Each row is a point on a landscape with many valleys, with its height.
A ball rolls from a point to whichever of its 2 nearest points has the largest drop for the distance, and stops where none of them is lower. Distance is the straight distance between rows; heights are no part of it.
z_310 h=296: [ 21 -20 -15 -28  11   2 -31 -11  73  31  -7 -35 -24  -6  26  26   2   0
 -54  34   3 -34  13  21 -25  50  35  17 -50   5  49   4   0  16  29 -21
 -29  36]
z_859 h=331: [-34  10  24 -21  22 -21  -7  12  21   4   3  27 -21 -37   6  66  21  -1
  34   8  -3 -29  20  18  15 -16  35 -11  12 -12  28  68 -34 -59  -6 -28
  32  12]
z_414 h=342: [ -3 -38   6  -2 -34  10  23  18   4  -1  -8  16 -37 -44 -24   5   6 -15
  -2  16  46  32 -18  17 -20  10 -45  20 -22  22  16  -8  12  -9  18 -36
  -7  25]
z_58 h=256: [-26  20   7  17  46  17  35  31 -23  13  20   9  46  -4  46 -23 -11 -51
  12   8  12  47  24  41  -2 -28   5   4  44  30   1 -36  -2  17  47   6
   3 -22]
z_183 h=326: [  3 -15   8  21  12   3 -30 -13 -26 -17 -15  15   7  19 -52  11  -2  29
  46 -41 -27 -44   5 -21  26 -36 -15 -47  10 -33   8  60 -12 -14 -21  -2
  86  -8]
z_427 h=565: [ 15  24 -17 -12 -54  -2   8 -26 -22  41 -20 -14 -31  24  16 -14  47  25
 -45   3  13  11  -2   1 -19   8 -13  70  12  12 -14 -42   6  53 -45  38
 -70  52]
z_167 h=601: [-18  68  15  -5   3  -1 -21   2  44 -55  49  32 -56 -14 -19   5 -24  21
   1  31 -18  -8 -19 -40  36  69  19 -16 -26 -13 -27  16  17 -70 -12 -25
  -5 -51]
z_994 h=493: [ -4  49   3   9 -11  12 -34  -4 -46 -53 -10  46 -29 -21 -62 -44  -6  -2
  52  22  -4  21 -49 -61   9  14  -3 -41   1   4 -27 -18  24 -13 -30  13
  17 -53]
z_846 h=157: [-17 -10  -4   8   4  32 -22  -2  13 -11  32   3 -12   0 -28 -17 -23  29
  -2  -6   5  -6  19 -22  11  -1 -17 -25 -36  -5  30  17   6  -9   1 -22
  55   0]
z_629 h=413: [-66  35   3  40   2  -5 -31   0 -19  -7   8 -19  68  33   6  16   4  26
  34 -55  34   2  43 -13  31 -45 -49  -3  41 -35  -8   0   1  29  27   1
  25 -18]
z_534 h=830: [-27  -2  27  51   8  -7  64  -2 -61 -21   4  45   8   7  -1 -12   6  -4
  18 -56  37  48  23  17  -5 -43 -57  12  29  11 -11   5   8   5 -11  -4
  28  28]
z_850 h=419: [ 36 -50 -14   1  12  30  -6  17  55  12  11 -28  15  20 -11 -53 -37 -32
 -25   9 -21  25  -7 -24   3  60 -17 -49 -52  22  21 -28  16  11  30  -4
   1  -8]
z_832 h=399: [ 18 -68   9   8 -22  23  39  27  -1 -28 -19  26  -9 -43 -28  51   5  -4
   3  10  35  19 -31  22 -28 -12 -70  -5 -14  12  42  22  23 -42   2 -49
  43   9]
z_479 h=717: [ 28 -36  15   7  18  57  43 -21 -62 -15  19  24 -42  -9  -6   4  -1   6
 -12  28   5   9  -9  38   2 -57 -22  11   8  21  57  -2   9  -9 -14 -41
  33  22]
z_368 h=349: [ -3 -33  19   1  16  57  -6  -4  13  10  48 -25  -4  -9   9 -21 -50  -4
  -3  29  -4  26  16  45  47 -51 -15   0   2 -10  41 -22  18 -15  58 -43
  14 -55]
z_618 h=321: [-52  87  -9  17 -23 -21   2  12 -44 -22  36   9  10   2  12   4   7   8
  13  -4  -1  24   6 -28  -3 -23   9  11  23  -9 -51 -56  -3  17  -5  14
 -24 -15]
z_826 h=269: [ 47 -80   5   8  27   6  43  -8  -7  25 -17  25  52  63 -17 -69 -17 -48
 -12 -43 -36   9  -7   2  -6  17  19 -14 -22  16 -12  41   6  32 -27  46
  12  28]
z_682 h=782: [ 34 -38   7   3 -49 -14  20 -31 -35  11 -50  24 -19  17 -25 -35  45 -15
  -1 -11  17  44  -8  20   4  -7 -61  31  15   5 -57 -43  33  42 -22  19
 -36  16]
z_295 h=155: [-11  -9  -6  -2 -26  11  -1 -20  18  18  19 -26 -21   6  14 -19  -9  15
 -44   5  27  16  29  12   0  -2 -26  25 -22  -9   5 -40  17  18  14 -12
 -30  12]
z_21 h=397: [-11   0 -14 -12  24  21  -1  37   0 -10  -4 -13  -9 -61  13  73  15  -9
   2  49   0 -37 -19  27 -34 -29  37   2  17  24  69  34 -27 -24  34 -38
  29  18]
z_797 h=476: [ -1  15  22  -3 -43  12 -52 -46   1 -51  29  26 -47 -12 -37 -17   3  32
  22  18  -1  -5  -6 -32  42 -12  -8 -13 -19 -46 -44 -20  41 -31 -26 -15
 -13 -49]
z_950 h=694: [-38  38   5  -2 -45 -44   4 -23  26  11 -10   2 -24 -14   0  23  36  37
 -12 -21  26  11  23  -4 -15  27 -16  40 -11 -14 -33  -8  -2  -6 -34   9
 -43  29]
z_748 h=187: [ 39 -64   5   7  11 -26  47 -15 -25  21 -61  24  49  44 -15 -38  -3 -32
   0 -58 -12 -12 -24  16 -16  -4  11  14   2   0 -20  67  -1  20 -28  55
   4  42]
z_875 h=445: [-96  46  15  36  -1   3   6  21  -4 -28  35   5  22 -18  31  10 -22  -9
  33  -3  84  65  22   3   6   5 -44 -10  -8   8  22 -15   2   4  41 -33
  26 -32]
z_863 h=661: [-13  53 -28   6 -15 -50  -8  12  84   2 -30 -43  10  -7  22  24  30  -9
 -28  15  23   4   9 -32 -39 101  18  -9 -30  19  -6 -12 -17  15  12  16
 -48 -13]
z_502 h=368: [-33  29  13 -16  57   9  18  19 -13   4 -10  10   2 -55  45  73  21 -24
  19  46  -5 -32  17  33  -7 -40  57  -1  40  18  50  52 -33 -36   6 -23
  24  22]
z_291 h=427: [ -9 -16 -32  -1  26  -7   8  45  -4   3 -49 -21  36 -35  30  83  10 -13
   5  18  21 -33 -12  36 -52 -32  17  -5  44  21  54  24 -26   0  51 -22
  12  17]
z_342 h=358: [ 40   4  25  -4  23  21  -2 -19 -17  -4  45  -2   5  29  17  -9 -28   7
  -4   2 -71 -17   2  13  57 -49  28   8  26 -38 -53 -36   1  -5   4  -4
  -8 -52]
z_437 h=729: [ 38 -42 -16  13   7  57  26   7 -63  -6  -1   9 -18   7 -14 -16   3  -5
 -28  13   0   0 -21  15 -20 -36 -28   9   7  29  44 -25   9  23  -7 -14
  36  32]
z_42 h=626: [ 53 -33 -37 -16 -29 -10 -37   1 -56 -22 -69 -18 -11  12 -38  42  28  42
  18  -1 -23 -60 -43 -30 -34 -50 -11  -8  22 -34   0  19  -6  16 -48  23
  19  14]
z_873 h=589: [-16  62   6   2  -4   1 -23  -9  43 -43  63  13 -37   4   2  16 -18  44
 -34  20 -25 -29  12 -39  33  44  29 -11 -38 -28 -43  -3   1 -49 -20 -31
 -15 -20]
z_147 h=451: [-27  66 -35   6  10  30 -16  44 -46 -31  20 -11 -14 -14 -10 -26 -16 -11
   7  39  -1 -10 -39 -48 -34  -6  25 -17  -8  39  38 -35 -14  26  17   4
  19   2]
z_292 h=276: [ -4  36  24  12  21  16   4  -8 -53 -35  13  32  -8  -7 -33  11  -3  11
  45  -1 -26 -22  17 -38  33 -25   7 -39  14  -3  38  58 -25 -40 -40 -26
  88 -11]
z_221 h=527: [  3   7   7  -1 -15 -19 -15  10 -18 -17 -19  38   1 -20 -48 -23   0 -21
  63  -1 -12  11 -26 -26  18   9 -10 -35  16  -8 -41   1   2 -22 -14   4
  35 -53]
z_163 h=188: [-10 -22  27  -7  15  15  46  29  19   4   6  35  24 -47  26 -19 -14 -65
  23  25  30  65 -11  26 -20  36 -16  -7 -11  55   0 -23  17 -10  45  -8
  -6   2]
z_226 h=386: [ 65 -28  12  -1  39   9  18 -20   7  15  44   0  -1  48  12 -27 -37  -3
 -36  -8 -75 -18  10  10  53   5  22 -11   4 -12 -60 -20   0 -12   2  19
 -17 -27]
z_472 h=243: [ 61 -48 -16 -33  19  10  -4 -19  41  55  -5 -21 -20  31  34 -18 -13  -2
 -74  19 -13 -21   5  33  -4  17  31  32 -21  16  35 -14  11  30  -4   2
 -48  40]
z_648 h=374: [-38  86 -20  -1  -8 -46 -30  29 -14 -23   8   3  25   7 -11  17  11   8
  35  -6 -18 -17 -11 -57   2   3  37  -8  29 -27 -52 -13  -5   2 -20  26
   1 -43]
z_966 h=271: [-35  -8  28  -1   4  -8  45  17  22  10  14  40 -14 -41  17  -3   1 -32
  24   4  44  47   5  13 -21  41 -13  10 -22  32   1  -5  -2 -18  15 -28
   0  21]
z_914 h=161: [-27  32   4  20  25  -4 -26 -36  60  15  42 -36  14  27  56  45 -22  46
 -48 -23  23 -15  53  18  10  21  24  11 -37 -37  23  -2  -1   2  24 -31
 -14   1]
z_730 h=678: [  49  -29   28    1   28  -15    3  -31  -58   -1  -33   20   -8   49
  -11   -5   11   14    3  -38  -35  -21  -10   53   27 -106    5   32
   43  -23  -14   18    8   17  -13    8   -1   31]
z_455 h=460: [-15  10 -38   5   5 -14   2  25  -8  27 -48 -35  29 -18  42  44  17  -6
 -17   0  29 -18   5  46 -57 -23  11  30  27  31  37  -9 -13  33  41 -10
 -25  33]
z_801 h=512: [-15  32 -30  -6 -22   6 -35  22  30 -16  -8 -14  -7  -9 -35 -22  -1   2
  -4  24  17  -7 -14 -52 -23  56   1 -22 -33  17  17 -10  13  12   3  -5
  -4   2]
z_31 h=525: [ -6 -15   0  -4  -1 -12 -26   5  67  39 -48 -58  53   8  33  30   3   5
   6 -16  40   0  40  46   3   2 -39   5  29 -12  18  -5   4  18  58 -14
 -31 -29]
z_249 h=545: [-26 -29   5   8  -6  14 -29  -6  65  24 -23 -58  41   7  15  25 -12  23
   4 -24  61  15  43  13  10   9 -54 -13 -15 -16  35  10  11  15  46 -35
  13 -14]
z_692 h=259: [ 25  -1 -39 -12  -1   1 -21   4 -12  17   0 -13 -13  28 -30 -30   2 -13
 -20   7 -58 -44 -42 -58 -14  19  57 -23 -23  -6  14   2 -23  31 -34  25
   2   0]
z_367 h=483: [-20  52 -29 -11 -16  11 -25  43  -8 -30  -8  11 -26 -27 -39 -11  -2  -7
  22  48  10  -7 -47 -43 -27  27  17 -16  -4  30  25  -1   7  -9   7 -11
  15  -9]
z_643 h=498: [-42  46 -31  18 -38 -10  -4  -2 -21  16 -43 -54  17  -7  22  41  42  35
 -15  -9  51  -2  16  11 -49 -33 -30  44  35   7  18 -23  -6  40  14  14
 -36  29]
z_407 h=711: [ -6  45  -4  -8 -30 -62 -10 -22   6  16 -16  17  -9  17   2  21  29  34
  -6 -32 -19 -24   3 -16  -1  17  31  32  -2 -41 -46  20 -20 -10 -54  44
 -34  32]
z_555 h=604: [ 22 -13 -20 -28 -52   2 -70  -7 -24 -42 -56 -42 -10 -14 -51  33  38  51
  41  14   8 -49 -19 -50 -14 -39 -22 -27  22 -25 -16   9  16  -2 -19  12
   1 -21]
z_6 h=538: [ 15  -7   4 -18 -26  -2 -54 -35  36  23  -9 -53  19  40  -2  17  -2  49
  -8 -27 -29 -37  29   3  42 -26  -9   1   7 -56 -20   2   3  -3  -7  16
 -14 -24]
z_889 h=585: [  3 -33  -6 -12 -50  16 -63 -20  10 -26 -38 -46  -9 -18 -52  36  27  62
  22   1  30 -33  16  -7   6 -38 -60 -25   2 -35  15  30  21 -24  -7 -11
  12 -14]
z_925 h=617: [ 18  -3 -32 -21  -9 -32  20  11  24  44 -13   0  -6  -5  27  -8  26 -38
 -40  14 -17 -11 -27 -11 -41  58  52  17 -12  20  -2  -9 -18  26 -15  27
 -61  32]
z_277 h=644: [  5  13 -30 -10 -20 -51   2  27  67  22 -55 -31  34 -15  22  23  32 -49
 -11  19   4  -1 -17  -9 -44  73  35 -11  -7  21  -5  -3 -25  20  15  20
 -50 -14]
z_583 h=365: [ 22 -43  14 -23  14  -2 -15  23   1  23 -14 -18  25 -11  -5  -4 -15 -25
  34  11 -26   9  -5  45  30 -47 -11  -3  57 -15 -23 -24   7 -11  49   0
  -1 -48]
z_351 h=216: [-32  55  -2  12  -1 -18 -17 -18  33   6  45 -12  15   9  50  57  -6  46
 -46  -9 -10 -26  31  11  19  -6  39  24   0 -41 -17 -13 -19 -15   3 -28
 -42  -1]
z_433 h=162: [ 45 -50 -11 -25 -10   5  12  -8   3  52 -40   4 -14  13  15  -2  14   3
 -48 -12  20 -17  -5  44 -28   0  -8  50   5  19  23   8   7  21 -18  -1
 -37  73]
z_691 h=265: [-34  69  -4  11  -6 -15  -4  -4 -16   3  42  -2  14   6  36  22  -4  26
 -20 -15 -18  -4  18   0   6 -31  36  34  19 -32 -25 -33 -11  13   4  -2
 -31   1]
z_283 h=455: [ 26  -3 -17  18   9   8  13  21  42  -2  29 -44  -3  18  36 -46 -26 -22
 -51   6  -3  43   1 -16  -1  78 -19 -28 -55  29  -8 -65   3  18  28  13
 -41  -7]
z_190 h=614: [  5  50  16 -32  13  -3 -25  20  35 -32  27  16 -43 -37 -19   8 -16  -7
  24  63 -45 -19 -38 -15  40  44  46 -15  -7   2  -2  28   1 -71  -3 -19
   4 -63]
z_655 h=186: [ 15  28 -16 -35   9 -21 -15  24  -1  -5  13  16 -48 -13 -21  -6   7 -28
   1  39 -53 -52 -51 -54 -10  17  91 -12  -7  -4 -16   6 -21  -7 -36  11
  -6 -22]
z_654 h=663: [ 36 -14  -4   0   7 -26  -5 -15 -48  13 -48  -2   9  46   5  14   5  29
  -9 -40 -12 -40 -17  45  -9 -69   9  37  38 -39   3  47  -5   8 -21  45
  -4  64]
z_434 h=574: [ -7  18 -16  20  19 -42  56   1 -46   1   9  25  32  43   8 -50  14 -42
 -11 -34 -34  27 -11 -10 -15   4  43  30  15  17 -55 -18 -10  42 -22  74
 -26  27]
z_223 h=624: [ 21  -7  28 -46  25  18 -15   3  51 -11  43   5 -41 -47   3  18 -23 -20
  13  67 -49 -15  -6  17  45  32  36  -5 -22   2  13  37   0 -74  11 -33
  10 -46]
z_841 h=72: [-19  -3  -2   8  14  21  -6 -19  27  15  35 -14  -8  13  13  -7 -24  30
 -31 -18  14   1  39   4   3  -2  -4   7 -28   0  30 -10   1  10  15 -19
  13  29]
z_702 h=233: [ -7 -29   2 -17 -70  16 -11 -16  31   7 -10 -47 -33 -16 -11 -13  18  13
 -22  33  47  23   8   9   6   5 -51  25  -3  -5  -3 -42  28  15  10  -5
 -56 -18]
z_62 h=492: [  2   7 -30   8   3   0  18  28  15   6   2 -23  19   4  31 -39   1 -47
 -28  10   9  45  -4  -7 -37  52   0  -6 -26  40  10 -64  -6  41  31  15
 -34  22]
z_706 h=573: [ 11  25  -9 -36  -2  10 -50  -5  40 -15  45 -15 -45  -5 -12  22 -18  37
 -33  37 -53 -63  -9 -22  30  11  57   2 -34 -26   7   0 -11 -28 -14 -23
  -7  -9]
z_851 h=286: [  3 -18   0 -37  13 -18  -6  33  19  -3 -32  30 -16 -35 -26  31  11 -23
  35  33 -21 -45 -20  -6  -7  16  50 -31   3  12  10  76 -35 -50 -16  -9
  33   2]
z_579 h=504: [-32  -5   7  14  20 -22 -10  17  32  33 -17 -22  43   0  50  32   0 -15
  17 -21  34  20  31  55   8 -16 -18  18  49 -13  -3 -12  -3  13  56 -19
 -26 -24]
z_346 h=762: [ 46 -40   1  -7 -17  14  10  -4 -51  13 -28  -7  -9  25 -14 -39   9 -20
  -5   1  -9  23 -14  24  -2 -53 -30  24  42  10 -18 -71  33  52  12  13
 -27   3]
z_91 h=501: [ -9  -7  25 -10 -34  20 -36 -25  32 -11  47 -16 -37 -17 -19  11 -21  26
  -3  29  -3  -1  11   7  53 -23 -11   2  -6 -50 -19  -8  14 -34   9 -37
 -18 -48]
z_646 h=444: [ -4  25  -2 -30 -38  -5 -74 -31  -3 -53 -15  22 -49  -9 -68 -14  26  48
  30  12   0 -41 -14 -75  15   8  12 -30  -8 -37 -29   6  33 -35 -44   3
  -1 -31]
z_848 h=420: [ 19 -58 -10  23  16   4  35   4 -15  -9 -44  22  39  17 -14  36  -4  27
   1 -64  23 -18 -15 -13 -53   4 -29 -13 -24   3  49  72   7 -15 -39   4
  69  60]
z_755 h=385: [ 32 -48   1  -3  17  55 -20  10  39  17  32 -35  12  -1 -16 -41 -54 -21
 -10  27 -16  23  -4  17  21  10 -29 -26 -29  14  28 -23  21   4  58 -19
  20 -45]
z_595 h=443: [ -6 -54  12  17   3   5  31   7  12 -17 -22  20  -4 -16 -21  55   0  40
   0 -39  46  -4  -8   3 -31   1 -57 -14 -30   3  60  49  17 -33 -24 -42
  60  42]
z_426 h=738: [-31  20   3  32  12 -45  20 -32   2   3   0  37  34  44  -9 -23   8  18
  12 -92   1   9  16 -33   1  44  13   4 -23 -23 -34  63 -18   5 -51  41
  35  42]
z_9 h=576: [ -8  57  -4  -5  32  12   7  40 -15 -20  31  16  22 -26   3 -29 -32 -53
  49  49 -31  23 -39 -31  15  39  36 -45  11  39  12   3 -19 -21  12  18
  24 -73]
z_180 h=232: [ 23 -34  30 -30  13 -35  31   2  35  18   7  63 -35 -36  -3   4  12 -48
  10  27 -22   7  -4  25  16  42  24  -1 -10   8 -44   8 -10 -47 -25   9
 -17  -1]
z_324 h=334: [-57  17   3  32  44  -3  43  38 -31  -5   7  21  50  -3  45 -12   4 -45
  22 -27  41  54  18  14 -40   9   4   0   8  47   4 -19 -23  34  32  15
  17  22]
z_18 h=381: [  1 -36   2 -19  -3 -31   5   7  24  28 -38   1 -21 -31  13  61  18  23
  -5 -12  24 -25   5  41 -28 -18  -4  23   4  -5  29  51 -11 -29  -1 -26
 -12  52]
z_397 h=746: [ 15 -30 -10  30  -6  32  18   5 -77 -11 -11  -7   3  10 -29 -16   2   1
   9   2   3  15 -15  21 -12 -70 -42   5  41   8  -1 -44  17  35  16   2
  18  -3]
z_128 h=535: [-16  36 -29  19   5 -37  37  19 -14  -3  20  12  10  20  25 -38   9 -30
 -27 -24  -2  49   4 -27 -24  58  21   5 -17  29 -39 -45 -17  28 -22  41
 -31  28]
z_90 h=336: [ 32 -50  -4   7  12 -20  23 -21  38  33  -6  -9  35  42  -2 -45 -19  -9
 -20 -45 -14  14  10 -17  -1  57   0  -7 -36   5 -17  11   4  16 -20  31
   1  19]
z_29 h=539: [ -4  19 -43  12 -45  19 -24  23  14   2 -29 -55  15  18 -16 -24  18  -1
 -19  14  18  -3 -12 -63 -38  43 -12 -24 -37  39  34 -12   2  43   2  17
  -5  26]
z_454 h=756: [-31  30  16  34  32 -46  39 -17 -23  -4  12  43  57  53   5 -15   5 -10
  28 -77  -5  27  20   0  32   0   8  21  25 -26 -58  25 -16   8 -18  43
  17  18]
z_709 h=71: [  7  43  12 -17  18  19  24 -12 -41  -8  54  48 -35  -9  -3 -12   9  -8
  -8  28 -44  -6   2 -20  11  -5  58   7  -3  15   7  -1 -20 -10 -41   0
  20  18]
z_601 h=313: [ 18 -17 -37   3   6   1  -6 -11 -16  34  -8  -6   9  40 -13 -30  -8  -7
 -34 -25 -32 -50 -21 -36 -32  15  51 -15 -33   8  34  50 -27  29 -39  25
  18  44]
z_971 h=307: [-34  20  38   7   7  37  25  -6 -11  -6  68   4 -14 -38  22 -11 -41 -19
  21  41  14  59  13  29  51 -22 -14   2   2   3  32   1   0 -26  30 -36
  11 -54]
z_770 h=453: [-14  38 -13  20 -28  25 -28   5 -58 -60   8  35  -7   4 -52 -62  -1   2
  33   1   9  22 -26 -66 -14   9 -33 -40 -18  18 -15 -36  23  16 -23  28
  26 -16]
z_449 h=394: [-93  49  21  45  36 -23  34  18 -17 -11  27  26  26  -5  57  15  12 -11
  16 -39  67  51  37  13 -25  15  -5  16  -8  21  19 -17 -17  17  27 -16
  22  20]
z_175 h=57: [ 53 -65   6 -10  18   0  33   3 -16  39 -59  26  20  31  21  -5   5 -14
 -32 -30  15 -27 -18  47 -31 -15  14  34  11  24  13  55  16  17 -28  24
 -19  79]
z_88 h=725: [-10  27   1  10  -7 -63  10 -24  22  21  -3  25  19  32   8  -3  11  19
 -13 -57  -8  -5   8 -21  -3  61  33  15 -27 -26 -44  52 -18 -10 -56  41
 -13  34]
z_838 h=704: [ 35 -39  33  -5  34  42  35 -16 -50  -4   2  11 -12 -14   6  16  -1 -13
  18  16 -29 -15  19  36  28 -77  -6 -11  42  10  42  27   0 -30  -6 -26
  48   4]
z_487 h=185: [ -2   9  10   2  45  54  23  18 -35   0  30 -16  39  -8  29 -46 -41 -48
  18  31 -16  45   4  20   7 -21  -4 -19  17  43  30 -34 -11  12  45   2
  28 -38]
z_659 h=244: [ -2  -1 -10 -10  40  -1  -6  15  65   5  23  -7  -9 -23  19  10 -10 -28
 -22  43 -13 -18  -1   3 -17  60  50 -14 -38  22  22   7  -5  -4  34 -13
  -1  -1]
z_879 h=353: [-23   2   0  15 -55  29 -32 -25 -37 -40  10 -10  -6 -15 -41 -16  14  31
  23  -4  52  14  12 -32   2 -35 -61 -15   9 -18 -16 -17  37   5   0   9
  -9 -29]
z_837 h=605: [ 20   8 -13   3  34 -10  26  -8 -63  20  -5   7  30  40  10 -36   2 -21
  -8 -21 -50 -16 -14   5  -5 -55  53  34  36   7 -17  -8  -8  51  -4  46
  -6  24]
z_713 h=691: [  50  -40   34   13   24   12   29  -32  -74  -19  -21   36  -28   14
  -13   19   16    9   14  -17  -27  -16   -5   55   26 -105  -26   13
   54  -21    4    9   -3   -2  -16  -10   35   13]
z_924 h=406: [-25  62 -10 -20 -12 -25 -48  11   4 -41  -6   3  -9   2 -42   7   4  27
  34  -2 -20 -41 -17 -86   9  14  47 -28  15 -40 -52   7   0 -20 -33   9
   4 -53]
z_747 h=210: [-19  26  27  23   8 -12  40 -18  27 -13  74  10 -35  -8  58  -1 -27  14
 -52  -6  10  27  23   3  27  54  -4   3 -47   3 -62 -27  -3 -26   6 -32
 -44  -3]
z_266 h=555: [  7  -5 -12 -29 -21  10 -56 -28  12  21   5 -16 -27   8 -16  19  -4  48
 -16  -2 -37 -50  10   3  19 -42  25  16  -5 -40   8  -1  -6  -5 -15  -7
  -6   7]
z_298 h=404: [ 38 -71  19 -46  -1 -33 -15   4  51  28 -26  -8  -4   3  10  10 -12 -11
  11   1 -21   5  12  64  36 -11 -16   8  28 -24 -47  -8   3 -31  28  -3
 -47 -28]
z_77 h=407: [-22  22 -26  14 -30  27 -50   6 -25 -40  12 -23  32  19 -35 -52  -6  16
  24 -10  24  19  11 -66  -5   9 -47 -43 -13   3  -7 -25  24  25  -3  38
  14 -29]
z_803 h=242: [ 16 -11 -17 -50   4 -19 -20  26   9   3 -26  20 -29 -22 -28   8  11 -30
  28  41 -45 -57 -56 -37 -21   9  75 -29   1   6   7  45 -34 -24 -33   0
   9 -15]
z_603 h=67: [ -4 -13  25   7  25  54  41  29 -27 -16  16  21   5 -39  16 -38 -27 -58
  22  35  17  69 -12  16 -15   8 -28 -18 -27  68  43 -16   4   1  34 -16
  23  -2]
z_921 h=197: [ -7   2  22   3  54   3   8   0  63  -6  60  -8 -16 -26  55  21 -26 -21
 -26  33   1   0  22  21  10  79  21 -17 -53  20   1   2   3 -23  42 -33
  -7 -20]
z_229 h=156: [ -6  22  26 -18  18 -16  30   0  -3   2  29  52 -27 -36   5   2  13 -31
  19  24 -34  -1   3  -1   8  13  47   1  12  14 -19   8 -23 -38 -30   8
   5   2]
z_260 h=402: [-38  52 -35  22  13   3  23  39 -66  -7   7  -4  26  -5  19 -20   7 -26
   5  -2   7  15  -9 -18 -50 -12  18   0  20  40  10 -37 -29  52  20  21
  13  21]
z_796 h=813: [ 17 -49  18  25 -16 -12  52   5 -37  -7 -44  47  11  -8 -32  -2  18 -12
  27 -35  29  30  -5  12 -19  -6 -58  -4  13  13 -27   9   9   3  -9   3
  33  27]
z_85 h=371: [-17  -8  -3  22   0 -11 -19 -10 -15   8 -17  -8  44  30 -28   1  -2  27
  25 -53  -7 -11  18 -10  21 -27 -24  -4  18 -29  -9  32  -1  11  -2  15
  37   1]
z_8 h=521: [  9 -24   5 -16  -2   7 -37 -13  55  12  21 -59   7  20  18  18 -34  31
 -29   2 -12 -14  32  36  54 -26 -13  -2   8 -48 -15 -20   7 -15  40 -26
 -35 -54]
z_585 h=258: [ -9  61  35   3  28  47  24  -7 -59 -14  63   3  13 -24  39 -14 -29 -34
  27  41 -23  47   7  26  43 -57   8   5  31   8  29 -29  -7 -10  20 -25
  13 -53]
z_315 h=554: [ 10  -2  -4  -3   6  14  -4  33  10  -5   3  14  27 -22 -27 -30 -25 -49
  51  19 -16  20 -32 -16  15  20  -3 -38   9  15  -4   0   0 -13  19   8
  39 -60]
z_402 h=145: [  1  -8  35  -1  40   4  39 -13  46  -6  73  28 -45 -18  46  -5 -28  -7
 -32  15  -4  16  15  10  15  63   8   2 -63  15  -3  -3  12 -33   2 -26
  -8   9]
z_156 h=645: [ 48 -28 -23   9 -23 -26   1 -21 -69 -15 -76  -9  10  36 -29  26  30  28
   4 -31 -20 -42 -42   3 -31 -54 -23  16  30 -32  -4  24  -2  28 -43  46
  11  40]
z_275 h=534: [ -2  14   0  10 -45   2  23 -25 -35  27 -46 -24  -8  30  24  -5  34  35
 -37 -23  50  11   6  35 -25 -39 -34  69  30   8   2 -19  17  40 -15  29
 -48  56]
z_563 h=294: [  4 -26   9 -12 -82  20 -31 -57  -7 -15  -1 -39 -29 -12 -24 -12  34  37
  -4  22  43  15  19 -11  13 -33 -54  10  15 -30 -25 -42  41  19  -4  17
 -60 -30]
z_486 h=227: [ -1   4  24  15  23  31  15   2 -16 -24  17  35 -11 -20 -26  -6  -9   0
  40   4   3   4  12 -17  11   5 -12 -37 -14  20  38  41 -15 -34 -19 -30
  78  -6]
z_809 h=677: [-29  40  -8  -1 -42 -41  -1  -8  76  10 -23 -19 -11 -16  13  18  47  26
 -16   9  40  16  16 -15 -24  76 -21  19 -20  13 -26 -18   3   0 -15  12
 -53   3]
z_57 h=369: [  5 -19 -23  22   8  -9  -1 -15  -3  18 -41  -7  36  23  -7   1  -8  30
 -10 -60   9 -43  -1 -16 -35  14   6  -8 -34  -7  40  79 -22  10 -28  16
  52  54]
z_697 h=375: [ 57 -49   9  13  22 -13  13 -33  41  25  14 -14  16  59   5 -39 -30  14
 -50 -47 -41  -5  29   4  40  35  -6 -11 -20 -12 -52   7  10  -2 -14  28
 -21 -11]
z_386 h=418: [ 26 -72  24 -42  -9 -19 -16 -11  45  39 -27   9 -43  -6  -4  25   4  22
 -10  -4   2 -12  19  53  27 -21  -8  16  -9 -29   1  31  -3 -34  -1 -29
 -24  22]
z_496 h=566: [ -3 -61  -7   0 -42  30 -30  -4  26   4 -27 -57  10 -15 -18  27  -3  29
   0   6  43  -5   9  20   4 -28 -68  -7   7 -13  32  15  26  -6  40 -39
   6 -10]
z_416 h=590: [ 31  12 -23 -25 -34 -19 -10   1   2  37 -31 -28 -26   5  10   7  32   2
 -33  22 -13 -11 -26   1 -24   8  18  41  19  10 -13 -42 -10  45 -23  33
 -64  29]
z_491 h=799: [ 22 -48  12  19 -38   3  32 -15 -27   0 -32  35  -8  10 -39 -44  14 -21
  15 -24  24  48  -5   6 -10  10 -67  -2 -10  11 -36 -33  25  18 -13   8
   7  17]
z_522 h=474: [-76  31   6  31   0 -11 -12  12  28   1  25 -19  36  -9  42  29 -12 -10
  21  -1  65  38  29  22  13   6 -34   2  12 -16   7 -21  -2  11  57 -28
  -4 -48]
z_763 h=327: [ 15  11   9 -17  29   0 -12   6 -16  15  18 -10   9  -4   7   9 -13  -8
  15  10 -47 -17  -3  22  35 -60  34  10  50 -22 -20 -32  -6   2  19  -1
   0 -36]

Call two points neighbours if one is among the 2 nearest of the other. Go from one point of each pair to the other, from neighbour to neighbour, staying as low as possible. Name the highest point that can't be avoided.
z_763, z_402: z_226
z_841, z_709: z_522
z_603, z_709: z_966
z_402, z_175: z_310

For each start below, name the point where the ball stops.
z_706: z_841
z_925: z_655
z_88: z_655
z_534: z_603
z_62: z_603
z_648: z_841
z_801: z_603
z_713: z_603
z_629: z_841
z_315: z_841
